Points, in no order, along strands that fork and pass close to each other.
In the rows, zero is written as 128.
Points whose rows are less than 205 apart are linked; no others are. Some points are linked to none.
Ges: [103 130 140 100 107  86 125 124 161 129 126  56  94 150 131 135 112  57
 118 121 116 178 128 121  97  99  87 133 124 176 153  93 130 122  73 112
 125 100 109 120 129 170  65 116 151 143 162 106 105 130 124 130 143 143
  69 134  94 102 115 120 110]
zose: [134 154 186 117 127 107 125 147 127 113 160 117 123 139 119 123 147  83
  68 154 173 107 108 140 122 121  95 112 124 147 102  96  97 108 153 171
 111 111  63 103 111 132 108  72 151 172 131 113 117 132  83  81 175 119
  94 160 108 112 138 159  70]
Bifo: [147 163 154 163 155 139 139 125 143 145 169 204 195 117  90 116 102 177
 110 142 161  99 150 133 107 141 184 125 155 113  44 100 135  88 137 148
 124 157 128 120 114 115 121 163 143  95  68 117 168  91 140 108 164 105
 186 158 167 121 137  79 162]
maguf: [101 142 126 160 128 122 146  89 150 131 127 208 150  99 130 143 127 148
 146 151 127 122 115 114 169 128 116 141 101 138 135 141  93 155 101  68
 120  95 109 202 176 116 195  97 100 196 154 104 123  62 168 135 128 151
 156 125 156 140 106 130 123]
litev: [150 126 168 161 154 115  89 151 130 148 156 162 174 126 110 117 123 127
 104 177 175  86 154 167 110 173 151 141 126 102  74 129 117  83 155 121
 128 158 104 138 138 100 146 138 163 124  95 125 131 114 110 140 149  96
 153 135 181 102 122 105 129]
sefe: [ 93 135 169 123 169 146 116 128  89 102  88  67 143 144 145 118 142  83
 125 162 129 112  87 187  99 159 101 143  90  94 118 169  94 145 160 107
 102 101  90 172 136 102 156  95 127 170 144 142 161 177 129 119 132  90
 149  79 191 137 105 146 106]
Tez: [108  96  98 124  96 110 149 150 146 136 125 218 137  85 147 132 141 176
 159 132  82 129  97  84 206 100 102 107 140 123 166 132 152 148 106 123
 151 141 178 143 146 141 180 132  70 147 126 116  83  90 143 132 112 163
 131 142  81 161 169 169 134]
zamu: [190 145 131 138 155 133 140 107  85 112 155  89 122 135 110 171 178 104
  91  74 122 153 102 178  95 131 117 112 160 128 134 132 116 121 194 172
 117 106 157 123  79 122  80 112 158 111  94 175 170 104 137 138 180 102
 165 136 133  89 104 116 148]
Vigab: [ 92  83 141  99 119  65 104 153 188 151 132  92 123 136 127 116 143  83
 135 180 157 142 152 149 171 154  97 131  96 102 124 136  98 126 120 116
 116 122  96 143 158 140 145 131 148 125 170  93 117 122  87 161 127 126
 130 119 155  80 114 147 126]
tole: [ 83  93 129 150 136 114 164 159 148 170 129 123 184 110 104  95 145 164
 146 173 103 126  89 137 158 116 138 135 102 107  96 159 122 139 146  99
  63 142 149 123  97 122 192 147 100 121 146  87 133  79 125 142 124  89
 202 145 163 148 152 174 144]
Merod: [178 101 119 118 114 150 120  78 166 115 123 209 134 114 127 133  99 173
 124  96 150 130 176 108 191 137 158 142 146 130 114 104 107 147 118 100
 202 157 128 109 188 130 153 121 133 107 113 121 101  89 113 147  96 162
 103 128 103 131 136 112 109]
fivol: [115  85 116 121  97 111 110 183 121 141 139 106 120 105 140  48 135 130
 157 169 101 122 110 101 204 115 127 172 142 117 108 144 176 113 112 108
 166 126 176 123 141 165 132 155  94  88 104  99  90 169  91  97 123 151
  82 181 103 146 184 163 115]
kape: [158 174 152 119 128 198 160  65  72  82 116 120  80 142 129 150 130 163
 107  58 127 118 130  99 174 126 123 119 165 143 124  84 125 179 150 159
 174  73 125 133 136 140  94  62 120 185  96 159 164 138 151  50 122 123
 111 121  94 168 133 129 104]
ter: [136 110 106 141 149 119  97 118 133 159 111  81 135 125 107 121 141 102
 131 148 134 142 156 162 122 162 147 160 124  98 127 161 143 118 137 121
 119 148 180 121 116 126 138 165 163  72 125 153 149 157 115 168 129 106
 146 112 203 103 103  92 160]
doro: [143 102 176 109 131 123  75 146 124  99 114 137 100 164 141 128  70  86
 131 133 175  90 166 142  69 152 148 122 103 119 115  97 134 114 121 111
 187 117  52 138 216 114  81  99 149 165 134 123 126 169 105 135 114 175
  83 100 128 111 117  97  64]
Kaven: [173 148 124 142 160  95 115 147 103 135 180 126 141 117 137 147 179 118
  97 133 141 133  99 175 126 142 133 125 143 109 126 172 133  92 216 177
 111 138 146  94  58 111 119 129 152  90  99 165 154 134 109 122 196  98
 150 153 154  98 100 144 159]
Fil: [111 177 113 139 128 127 150 113  88 128 143  90  91 113 139 116 145 134
 119 137 105 115 111  96 203 114 101 169 144 107 117 173 159 134 123 148
 117  85 141 119 104 151 145 134 119 122 116 152 168 175 114  50 153 123
 132 176 150 141 105 149 131]
Dodok: [157 121 119 139 139  89 119 177 148 167 168 174 184  91 139 130 168 144
 110 168 137 139  88 161 151 142 146 129 120 115 106 163 116 104 192 151
  83 193 155  75  76 106 151 154 129  72 114 140  90 105  97 161 162  77
 153 158 158 116 130 169 154]
Vulit: [165 113 126 121 128 144 126  94 142 122 127 150 116 132 113 149 120 148
 113  80 134 139 149 111 148 120 126 118 154 152 123  95 117 137 140 149
 151 127 142 121 139 142 112 116 140 118 109 128 128  90 124 134 123 134
 135 130  96 117 150 107 127]
vulig: [191 164  80 164 145 162 157  98 130 141 132 215 149  89 126 199 140 159
 114  80  95 153 133 113  93 107 139 131 144 150 157 154  97 138 102 136
 138 160 200 135 117  93 134 130 119 116 118 173  94  71 164 174 127 147
 109 110 135 129 119  82 143]
rov: [150 116  76 132 120 145 137 152 122 111 115 176 152  96 174 159 148 168
 133 111  57 132  84 116 155 100  96 117 128 141 184 161 130 158 137 122
 135 169 202 129 115 114 163 119  78 122 115 151  75 115 154 150  91 129
 103 113  89 181 170 166 134]
vazur: [100 115  70 130 153 151 168  87  82 115  87  80  95 154 110 112 136 170
 179  82 110 137 154  87 158 143 151 130 159  78 163 169 175 160 125 153
 110  86 161 166 116 133 163 150  96 132 128 139 197 174 163 119 102 142
 209 104 136 150 103 141 177]
badi: [ 96 142 142 108  95 113 180  79 198 148  96 107 102 135  88 151 108 132
 132  93 160 151 155 149 105  76 131 108 128 172 115  64 100 160  70  94
  87 100  65 148 155 138 111 151 161 135 176  95 148  58 133 162 117 130
 162 109 114  89 133  87 176]
nop: [129 156 108  88 111 151 101 150 119 104 117  88 111 129 166 108 108 112
 123 141 157 122 127 166  95 150 161 113 119  99 143 116 129 131 152 146
 102 176  72  53 108 129 109 141 148  96 128 140 109 235 120  81 121  79
  79 113 151 134 107 134 103]
kad: [119 107 150 101 125  97 111 139 137 128 103  19 116 157 117 132 115  60
 120 142 103 154 135 151  53 112 116 160 120 146 106 115 130 130  68  87
 131  96 142 140 143 160  65 141 152  96 149  99 119 133 118 158 104 127
  88 117 126 108 140  88 127]
vupo: [131 169 157 131 141 152 164 159  96 122 143  97 172 116 136 121 142 149
  96 143 100  95  60 140  96  88 108 131 125 163  74 118  97 132 167 141
 102 142 123 109  94 109 115 115 104 123  93 112 126 117 127  73 127  56
 122 155  96 164 194 167 108]
lati: [146 136 169 132 116 102 125 148 144 135 171  98 122 163  67 131 113  87
  89 112 157 133 156 117  65  97 137 118 167 181  94  71 149  68  99 154
 113 136 129  89  95 145  56 135 177 109 110 119 147  87 118 141 165 146
 118 170  91  99 135  76 134]
semem: [172  92 112 166 156 126 102 122 140 146 137 132 137 123  88 130 120 104
 135 124 143 126 187 136 107 155 175 168 150 125 116 128 152  98 107 114
 176 171 195 119 155 139 119 160 159  64 103 137 122 106 114 186 129 176
 123 121 178  90 127  53 159]
Kofu: [ 99  88 108 149 126 137 114 167  97 131 112  85 156 117 150  71 137 146
 157 157  60 109  91 120 161 113 125 173 121 106 119 185 167 148 131  82
 129 140 198 135 121 120 160 148  81  95 117 117 107 184 118 113  90 120
 121 142 145 178 175 167 136]
par: [114 200 115 128  90 147 152  92 157 141 142 130 108 102 112 124 111 145
  94 131 158 150 148 106 158 102 140 145 140 154  90 116 118 115  93 143
  88 139  97  98 105 143 114 149 174 105 148 129 148 139 108  80 158 110
 106 173 123 121  94 106 117]
Sipad: [ 88  75 153 122 148 102 137 158 145 160 119  68 156 140  85  95 152 136
 151 174 131 125 122 174 123 145 130 114  90  70 106 160 125 129 159 115
  60 140 138 142 104 114 181 154 132 117 166  89 155 109 119 165 121  77
 222 107 162 116 136 159 155]
vizi: [106 160 152 131 100 113 138 149 158 156 156 122 133 116  92  81 111 141
 101 170 170 126 153 106 152 114 147 159 142 136  55  99 138  84  96 136
 110 144  99  91 117 150 117 157 170  92 128  89 128 132  89  95 159 105
 114 187 121 117 142 117 118]
lor: [ 86 162 106 128 134 115 187 124  98 135 132 106  85 100 156 146 161 150
 107 126  87 126  76  86 226 100  68 154 140 123 141 178 135 149 120 156
  88  92 142 130  93 134 175 116  98 164 134 158 157 118 112  67 156 126
 173 172 118 149 105 193 124]
daki: [141 124  78 137 123 112  99 167 160 137 154 177 123 103 140 138 129 123
 153 137 107 146 130 105 100 110 130 116 142 152 176 132 156  87 121 156
 118 197 173  84  95 146 112 154 127  85 126 142  88 137 124 146 142 163
  81 145 105 122 128 109 138]
Mokan: [137 188 143 102 111 228 157 124  80  98  91  93 115 133 150 155  92 151
 124 104 115 118 106 121  75 111 156 121 107 169 115 100 119 166 128 128
 145 126  99  89 149 104  94 102 123 146 118 155 148 183 148  66  92  94
  51 105 116 190 130 115  74]
Sal: [176 122 117  90  91 149 114  94 124 124 106  75  88 131 154 150 135  94
  74  91  99 183 127 115 186 134 105 147 130 155 147 135  94 177 127 131
 145 121 153  71 113 161  98  98 153  95 139 157  93 137  89 123 104 107
  60 147 112 122 123 153  80]
fefaf: [121 150 155 122  91  97 153  83 207 146 134 160 113 140  96 162  94 127
  81  71 152 145 150 112  89  78 129  93 135 209 107  45 114 141  96 114
 116 122  86 115 133 122  89 111 179 158 167 116 116  44 114 154 139 147
 109 134  72  91 154 110 124]
Bedor: [143 137  96 143 129 162 130  76 149 112 118 214 134 102 114 115  96 182
 174 124 144 122 181 112 130 138 184 143 140 112 134 122 141 127  71  81
 186 131 126 175 193 120 162 150 117 142 132 115 116 113 162 138 107 171
 118 101 142 137 111  62 129]
lil: [162 173 100 160 147 150  91 113  87 125 162 194 131 102 169 122 126 156
 106 134 119  97 139 123 162 146 160 157 144 104 131 192 154 105 156 133
 165 145 156 106 112 113 142 133 138  95  81 184 113 184 131  74 147 145
  85 154 180 150 101 107 143]
Zavuk: [157 116 173 118 110 115 125  95 157 121 150 173 111 147 111 144 111 136
  71  69 156 124 151  97 140 120 115  87 152 181 107  64 120 129 144 163
 161 120 102  93 131 148 101  78 159 160 128 126 119  73  99 128 145 146
 114 164  53 110 165 133  87]
Duz: [ 95 108 137  91 102  74 138 115 195 156 116  79 102 143  94 133 127  83
 122 138 178 154 166 161 137 117 121 118 113 125 114  97 105 136  91 110
  81 113  78 138 145 135 115 155 176 113 178 100 138  87 103 175 128 124
 163 118 147  63 103 106 158]
gis: [142 145 113  96 105 180 135  90 133  66  88 182 139 123 156 131 118 198
 151 116 179 124 134 146 176 151 143  88 113  90 151 104  87 160 167 141
 131 159  69 125 168  99 178 123 105 150 110 133 141 150 158  95  90 102
 144  71 116 171 117 136 132]
papos: [142  77 129 152 129  92 130 141 172 157 148 154 113 130  78 116 127 108
 161 116 133 128 174  99 125 112 161 163 161 142 121  89 168  88  85 126
 195 113 191 129 162 169 101 157 123  90 115 107 126  66 103 177 143 217
 134 145 115 100 140  72 157]
tadu: [163  86 179 122 143 108  67 172 125 111 129 108 119 167 117 141  77  86
 136 128 147  89 170 151  24 149 140 118 120 123 108  89 143  96 121 119
 171 146  89 134 182 114  60 137 151 128 113 109 115 124 106 172 106 159
 103 104 100  99 156  84  97]
mapu: [121 170 113 122 139 147  99 167  81 107 132 133 154 115 187 131 141 134
 136 155 131  86  73 183  74 140 140 114 102 100 148 168 137 128 199 131
 111 175  97  82 105  77 142 132 104 111 118 154 119 226 138  78 130  79
 107  97 174 161 122 148 135]
pitur: [ 83  94 170 111 138  64  97 206 122 138 175  65 124 185 111  67 161  51
 143 197 153 107 137 146 112 154 108 115 130  87 131 133 155  66 153 167
 113  89 108 152 103 139 117 130 132 153 116 107 135 183 119 115 164 155
 135 148 141  99 126 148 148]
Kiba: [137 119 126 145 132 128 165 114 151 140 128 236 168  94 135 153 145 173
 126 124 106 127  96 114 197 112 113 115 127 124 132 141  95 165 152 114
 106 119 147 158 136 104 201  97  80 171 115 128 108  31 158 146 130 131
 176 141 121 152 142 169 136]
pelu: [122  76 169 118 137  70  78 203 135 124 153 135 119 173 118  96 120  82
 164 172 187  84 158 164  81 170 116  83 126  81 130  93 136  75 157 168
 116 135  57 155 139 127 108 138 127 149 119  87 117 143 118 160 125 142
 166 102 112  85 137 147 135]
Zalag: [147 161 106 138 139 154 138  85  76 122 114 105 135 118 163 114 134 183
 121 114 107 114 117 150 177 138 165 167 131  80 119 181 126 163 178 119
 120 151 166  89 100  93 162 151 114  76 100 168 168 190 138  71 101  60
 159 114 182 176 111 153 172]
Tum: [121 162  83 155 160 141 155 121  86 137 139  83 130 116 138 131 133 177
 133 102  80 122 111 114 115 108 162 162 142 106 122 184 164 143 140 135
  99 143 198  96  74 110 138 173 114  70 120 159 179 173 157  92 131  76
 183 129 167 154 114 132 184]
Ramaz: [106 155 133 152 137 145 124 104 112 110 109 171 142 106 165 167 129 124
 130 136 106 126  94 114 130 114  82 159  97 155 146 164  97 151  88  69
 150 102 118 198 175 116 157  80 105 201 155 135 109 103 148 133 108 144
  94 105 129 154 121 129 106]
zuku: [126 105 130 124 138 103 114 138 141 140 117  91 133 123 159 164 168  73
 107 138  87 168  79 142 153 120  58 148  80 152 154 184  72 146 133 101
 115 113 172 140 127 133 146  97 124 130 164 132  93  94  96 171 124 119
 110 121 143 111 124 161 110]
ponal: [137 166 128 144 150 132  94 125  94 114 175 181 107 124 156 102 141 131
 122 152 153  82 141 118 157 138 134 127 157  97 136 157 180  86 175 164
 158 118  97 109 110 133 130 112 138 126  77 158 142 211 120  51 182 169
  88 146 162 129  96 115 138]
tose: [107 131  88 139 147 121 121 126 123 135 114  60 114 134 118 140 154  83
 146 132  93 170 117 129 101 135 117 146 120 131 168 180 153 129 105 131
  98 122 198 142  97 136 128 143 135 110 151 159 153 149 133 164 128 138
 138 118 170 116  83 109 151]
rusor: [102 136  82 136 152 129 166 119  97 130 115 110 103 109 144 178 175 149
 129  99  76 151  86 100 181 116  84 141 128 116 180 207 125 164 124 147
  84 110 163 154  92 118 185 105  96 173 154 168 154 112 131 136 139 125
 189 122 123 142  87 188 137]
nonip: [128  69 136 126 145  99  74 147 118 117 142 132 108 146 141 108 143  85
 152 126 126 117 133 116 147 143 100 148 139 123 153 129 143 101 139 121
 186  82 165 165 168 156 118  98 115 148 104 120 101 139 113 149 122 186
  99 133 115 113 156 118 120]
Ladov: [118 182  75 161 151 153 187  90 111 137 121 139 136  90 124 198 161 170
 131  99 109 158 101 140 118 117 127 133 121 132 155 195 101 158 127 140
  61 152 142 156  72  78 175 138 123 141 167 171 173  94 165 159 147 102
 210 119 156 134  71 148 169]
Tuvuv: [ 84 130 147 120 117  80 122 137 128 115 155  88  76 165 129 130 134  34
 137 117 111 168 114 104 124 123  59 125 137 164 187  99 146 104  97 147
 136  60 122 154 112 171  73  92 127 208 150 138 110 150 148  98 175 186
  89 147 102 114 103 141 121]
diso: [ 86 140 131 111 119  85 127 162 130 135 154  45 100 146 131  74 149  64
 130 173 134 141 128 121 175 133 106 147 131 101 138 157 156 103 128 163
 112  88 119 116  97 163 126 129 133 117 127 132 134 209  99  78 180 131
  96 174 157 104 107 162 124]
Lusi: [114 140 133 139 153 173 141 105  98 111  95 110 153 132 124 142 139 139
 139 125 142 111 107 169  92 144 125 118 106 118 116 143  91 144 157 110
  95 123  98 178 137  89 159 114 116 165 134 135 171 114 154 136 123  82
 182  76 159 134 120 117 131]
Mor: [ 96 167  73 161 119 156 160  86 139 139 113 162 109  91 108 137 112 180
 168 125 127 135 168  87 135 113 150 140 140 122 147 138 151 133  45 109
 133 126 143 171 142 132 152 167 116 131 159 127 152 122 172 131 119 157
 149 120 141 149  98  80 151]
bodab: [149 174  90 171 158 178 182  82 107 129 103 168 139  89 126 213 140 168
 118  85  94 154 121 118 104 102 126 138 125 150 141 163  88 164 101 123
 100 140 159 178 122  82 164 116 105 159 137 167 133  70 185 178 132 110
 156  99 144 146 114 115 164]
Mive: [123 167 139 137 155 176 172 106  98 119 109  81 151 128 102 140 130 177
 114  94 140 112 105 178  80 123 148 122 129 123  74 117  92 152 169 137
  84 130 104 139 108  84 125 141 119 118 112 135 200 115 158 113 130  37
 201 102 145 141 127 114 154]
teral: [ 94 134 152 123 152 148  77 142 100 114  69  68 137 148 147 108 104  68
 147 171 131 111 125 177  61 170 123 150  88  90 124 170 137 139 122  97
 141 104 107 158 151 107 132 126 140 147 133 150 153 217 141 135 122 116
 119  76 202 124 107  94 119]
zimob: [132  83 137 116 125 138  97 142  96 110 132 114  96 154 140  88 113 115
 148  86 108 116 139  99 126 124 125 133 164 147 147  92 172 109 122 116
 202  79 157 141 155 178  77 110  99 134  96 117 103 160 139 111 107 173
  71 142  59 132 179 118 107]
zati: [102 141  91 112 107 110 145 143 113 116 141 134  82 137 143 126 126 110
 159 110 116 151 121  95 140 115  89  90 155 134 209  99 167 112 115 165
 112 110 106 128  93 181 105 121 109 167 134 135 109 173 164  89 145 159
 113 137  75 130 113 158 124]
Zof: [168  97 127 146 156  99  91 136 150 128 125 166 162 123 138 180 159  86
 138 127 122 145 113 164  52 124 104 105 116 153 165 143  92 111 144 117
 127 156 156 145 132 103 118 109 137 121 136 145 102  66 132 216 128 153
 124  91 131  93 132 105 141]
berer: [120 143 144 162 174 156 165 118 118 148 142 123 183 128  87 112 123 192
 129 121 136 101 131 156  94 128 169 119 137  96  64 127 135 114 163 141
  97 141 156 138  96  99 138 168 129  99  91 119 197 107 153 115 149  70
 228 121 176 135 134  98 182]
Zede: [114 133  97 101 113 133 140 145 113 126 123  63 128 138 136  78 107 146
 152 126 121 132 134 140 116 136 151 121 146  98 120 112 158 123 146 155
  91 146 123  74  88 155 101 180 121  61 108 110 139 205 146  82 111  70
 138 137 118 138 152 137 150]
fubo: [161  90 139 106 116 115 109 136 121 124 106  80 121 136 150 151 161  99
  91 118  85 155  87 136 166 115  75 141 108 150 136 139  91 163 155 113
 145 118 171 109 133 143 124  90 115 111 122 130  80  99  87 146  96 103
  76 137 100 133 179 169  93]
Sagag: [197 139 145 133 137 136 117 115 105 136 163  78 120 145  91 157 138  87
  65  82 132 155 140 142  77 125 144 128 166 168 107 109 129 113 141 163
 121 142 175  81  89 134  59 128 191  81  90 159 155  96 118 151 161 126
 117 164 134  87 113  77 134]
leki: [116 106 146 127 122  92  87 147 155 139 142 172 143 123 144 103 135 119
 123 194 169 110 141 143 187 164 111 133 111 110 112 140 103 111 149 116
 129 149  74 141 161 131 162 116 142 138 132 100  94 143  96 138 138 127
 109 134 155 114 117 149 105]
bebil: [130 158 117 156 159 152 116 157  57 100 142 149 169 110 189 134 162 150
 120 142  73  75  60 144  97 114 115 130 120 125 141 199 152 129 180 121
 119 152 145 132  96  74 154 110  86 138  97 159 123 179 155  88 127 112
 120 114 159 185 137 161 146]
gak: [126 132 182 108 127 108  84 158 124  96 135 117 105 155 139 120 109  62
  95 147 169 114 124 136  87 137 109 107 106 129 129  95 122 108 126 150
 144 116  46 107 145 130  83  71 149 180 138 117 103 178  98 109 150 148
  58 125 127 111 119 138  53]
zes: [128 138 133 136 160 125 124 102 121 131 128 147 145 111 161 156 176  78
  97 157 122 163  95 154 169 160  88 145  83 121 155 213  72 138 150 107
 110 105 137 180 122 108 172  87 138 159 165 161 125 114 117 159 160 133
 134 111 193 117  61 149 115]
lok: [151 174 156 118  99 135 119 119 156 131 116 131 146 124 121 169 107 105
  71 127 179 136 128 165  55 129 149 102  83 161  98 110  83 128 107 127
  91 170  56  99 141  91 101 139 196 121 168 132 124 117 107 156 130  91
 104 107 138  94  96  94  93]
miza: [ 70  96  91 127 101 111 159 112 179 149 107 195 148 112 103  89 122 175
 197 176 140 137 138  99 188 144 151  99 109  80 156 137 145 150 103 118
 106 131 107 152 141 141 203 169  93 132 171  77 134  89 140 155 113 158
 201 120 151 131 123 158 175]
galob: [145 135 150  93 105 202 152 102  90 102  88  85  94 157 134 166  83 145
 111  69 100 154 135 106  75 116 141  90 131 180 144  43 136 177 117 113
 169 107  95  97 149 136  56  84 126 184 127 153 117 137 157  94 106 104
  59  84  74 170 155 129  62]
Zaku: [129 140 108 118 102 148 112 105 159 113 101 176 118 102 173 164 112 148
 145 116  99 145 125 105 115  96 112 128 112 157 178 134 116 146  76  79
 165 148 129 140 166 129 125 106 123 151 165 129  73 119 139 141  96 151
  45  96  72 150 129 119  95]
bufi: [ 62  77 104 102 133 103 147 132 118 129 110  77 110 190 111 101 147  97
 185 122 131 143 127 121 111 157 113  85 111 111 194 128 143 139 132 141
  98  77 109 188 105 148 144 134  89 174 170  96 155 144 168 159 114 159
 205  94 110 113 108 181 170]
mer: [ 70  88 130 111 146 104 127 157 121 130 125  84 144 175 103  91 154 120
 175 164 150 122 120 156  86 169 132  76 107  69 165 154 150 111 163 146
  72 121  98 163  88 119 160 147 115 142 156  95 169 165 148 156 124 119
 212  93 136 108 111 166 167]
fekuv: [187  95 160  88  98 187 115 114 109  87 111 116 115 163 158 148 103 154
  97  60 107 128 136 105 113 134 141  79 150 168 160  49 136 171 155 129
 206 131 123  77 144 137  88  67 128 152  94 162 100 132 139  98  80 129
  57  95  56 173 174 150  59]
Toze: [118 111 164 119 101 122 145 135 166 143 133 170 134 126  97  69  77 170
 134 135 172 115 180 101 152 116 168 140 147 125  52  64 144  90  88 130
 163 134  88 113 152 164 107 169 138  89 120  64 128 112 116 120 129 138
 132 178  78 122 159 111 123]
tereg: [ 83 123 129 121 104 123 128 152 114 133 136 134  89 107 137  75 121 132
 165 132 101 123 112  83 184  90 103 158 146 150 135 120 168 116  66  94
 183  80 164 165 152 167 131 135  86 140 146  96  94 144 132  96 116 176
  77 175  56 153 164 153 103]
Tobif: [ 66  87 107 157 126 111 185 160 148 171 110 165 163 108  96  97 129 182
 176 165  82 127  86  82 196 133 153 130 109  91 130 164 162 165 110 104
  86 130 158 133 111 126 225 155  84 151 155  79 136  78 119 142 122 152
 221 140 162 164 127 189 151]
div: [157 169 111 110  85 138 139  92 152 134 136 146  95  99 141 147 141 130
  72 114 136 173 133  96 230 116 111 148 125 150 126 139  95 153 120 151
 125 130 121  83 116 153 130 112 153 105 149 148  98 120  75 100 137 122
  79 181 112 121 103 153  80]
Kos: [185 118 125 154 136 111 147 139 159 164 140 232 197  83 131 135 138 159
 103 148 133 134 108 152 190 156 160 123 127 109 104 155  82 141 176 112
  99 155 146 111 124  97 192 136 112 101  97 120  90  48 129 167 138 107
 167 147 179 127 118 160 136]
sut: [129 108 166 124 128  83 107 174 146 128 156 124 142 167  90 135 111  96
 145 135 168 110 155 149  33 128 130  77 141 130 121  63 140  65 125 157
 107 135  94 137 123 126  78 154 139 134 115 100 132  92 144 169 133 143
 162 112  86  91 146  90 156]
lum: [120  93 149 166 149  89 107 148 139 157 175 149 122 126  87 103 153  94
 145 157 137 115 141 100 170 144 128 174 139 129 106 134 156  82 121 128
 172  77 191 161 157 155 128 128 129 142 105 121 141  78 100 143 164 197
 141 170 151 109 126  90 139]
pog: [145 109 163 119 122 145 130  97 144 129 111 113 101 143  91  91  69 157
 131  94 175  99 204 122 118 136 179 136 146 130  58  64 135 138  80  98
 189 124  84 132 189 131  89 161 161  93 128  91 145 117 107 132  88 136
 125 133 102 111 145  73 106]
miz: [145 176 116 132 101 159 128  94 171 135 124 198 153 101 142 165 102 141
 102 121 132 142 131 111  79 102 144 127  95 179 130 120  92 131  84  98
 125 169  92 115 145 110 112 129 161 139 168 131  98 108 125 137 124 121
  64 118 106 130 104  96  90]
Difi: [157 135  68 172 138 113 139 141 155 148 145 195 124  96 110 165 145 144
 153 111  86 146 129  86 105 100 131 123 151 139 169 137 151 111 100 162
 138 161 228 116 102 126 130 152 107 105 118 167 118  70 149 171 143 188
 128 133 125 127 125  84 159]
Tuto: [144 165 142  96  88 201 139 125 100  79  86 139 141 122 168 145 126 178
 118 123 135 103  92 143 147 127 127 111  94 136 133  96  77 172 164 118
 148 159  85 100 163  78 153 102 111 149 101 141 130 161 143  79  68  92
  78  94 105 204 138 164  95]
gepon: [130 155  74 125 132 162 142 119 113 130 127  62 106 136 113 120 106 140
 142  95 101 146 146 119  80 119 169 136 168 135 122 114 167 127 115 147
 100 134 176  95  89 152  86 180 133  61 109 140 158 171 160 108 118  94
 132 136 128 139 127  84 166]
rugat: [ 93  74 105  96 103  87 131 112 191 142 110 190 119 146 115  98 115 146
 187 137 197 135 184 119 155 158 139  83 122  91 150  84 124 119 131 152
 125 112  67 154 161 149 151 153 118 139 159  81 129 107 135 165 111 164
 190 103 107  86 129 135 173]
nafem: [127 116 119 162 159 130 122 173  75 129 156 149 184 111 154  86 144 166
 136 150  71  81  78 118 127 109 123 138 134 117 107 178 173 109 165 113
 131 144 188 133 103 111 145 130  83 115  73 118 130 155 139  87 124 122
 137 141 144 177 178 147 151]
fozo: [106 113 120 113 129 135 141 106 130 102 106 190 134 143 134 110 116 167
 177 118 177 110 140 129 144 151 129  75 133 102 160  97 124 115 153 155
 129 107  76 170 153 132 158 129  93 176 128 104 143 130 164 124 115 146
 184  89  90 131 140 124 157]
rim: [146 123  86 138 124 145  80 151 138 132 145 179 142 104 165 118 109 141
 143 147 127 118 148 127 128 143 168 152 136 124 146 153 146  96 130 113
 154 199 155  89 128 126 131 147 138  77 112 149  81 175 114 131 120 144
  61 142 139 134 125 107 120]
Sisuv: [191  88 196 104 113 137 109 104 116 113 122  75  87 160 111 111  78 121
  80 106 161  91 206 113 154 155 160 120 145 135  50  68 125 156 128 140
 180 146  80  79 160 129  83 110 168  98 120 117 141 134  73 133  89 117
 113 159  96 117 162 126  67]
ped: [ 92 171  99 150 124 135 162  96 138 143 115 102  90 104 113 164 131 115
 133 123 102 158 132  88 131  92 105 169 136 162 140 143 138 145  51 108
 111 102 162 158 128 143 126 141 136 144 168 141 152 100 143 142 143 157
 127 137 140 129  92  90 141]
livuv: [198  97 191  96 116 152 112 117  95 104 119  56 115 166 121 133 107 129
  78  93 114 102 151 124 118 132 133 102 143 160  80  55 114 168 145 148
 181 120 119  83 139 135  74  87 137 119  89 131 119 116 100 110  79 100
 103 147  81 147 191 138  60]
gup: [ 98 108 144 114 131 128  86 146 125 120  87  58 136 142 155  94  97  91
 159 167 105 119 127 150  75 130 124 162  95 118 113 148 134 131  85  64
 165 105 121 157 169 137 107 141 125 110 150 111 111 181 122 142  85 123
  77  95 144 131 144 108 107]
tiri: [ 79  97  99  87  97 115 157 126  97 115 103  89  84 183 134  99 122  93
 174  93 126 158 133 112 150 142  99 102 131 112 205  80 149 137 121 144
 125  66  81 156 119 186 108 127  73 185 153 106 113 166 177 105 115 143
 151 104  78 125 123 193 139]
vus: [149 127 167 133 130  82  97 151 169 142 151 164 159 126 131 169 144  81
  89 167 159 131 119 169  68 130  99 111  94 151 116 131  65  98 134 121
 103 160  80 128 137  95 113 113 169 139 156 123  98  77  97 189 148 124
 105 122 131  80 118 125 106]

A fork is a point with three links. Follow the links from the first point to the second and name the forks in between, in order.
diso / Kos: sut
vus / Dodok: Kiba
lil / miz: sut Kiba
miz / lor: Kiba sut

A fork is a point with three links, a tip a point with one. Leave the first point through the second and follow the links. Name the first fork or tip that comes.
Bedor / Mor: Zalag
ponal / lil: sut
livuv / Sisuv: zes
Fil / lor: ponal
Zof / vus: Kiba

Name the points in between on the shortest way along the links from the first point to the second, in order.
kad / Sisuv: Ges Tuvuv zati tiri bufi mer Sipad tole Tobif miza rugat fozo gis Tuto Mokan galob fekuv livuv
diso / rim: Fil lor rusor Ladov bodab vulig Difi daki
maguf / pelu: Kiba Kos Dodok Kaven zamu Sagag lati sut
nonip / sefe: lum papos semem ter tose ped Mor Bedor Merod Vulit Zavuk fefaf badi Duz Vigab leki litev Bifo berer Mive Lusi
Zalag / Zavuk: Tum gepon Zede nop mapu bebil nafem Kofu fivol tereg zimob nonip lum papos semem ter tose ped Mor Bedor Merod Vulit
zose / zamu: gak doro tadu sut lati Sagag
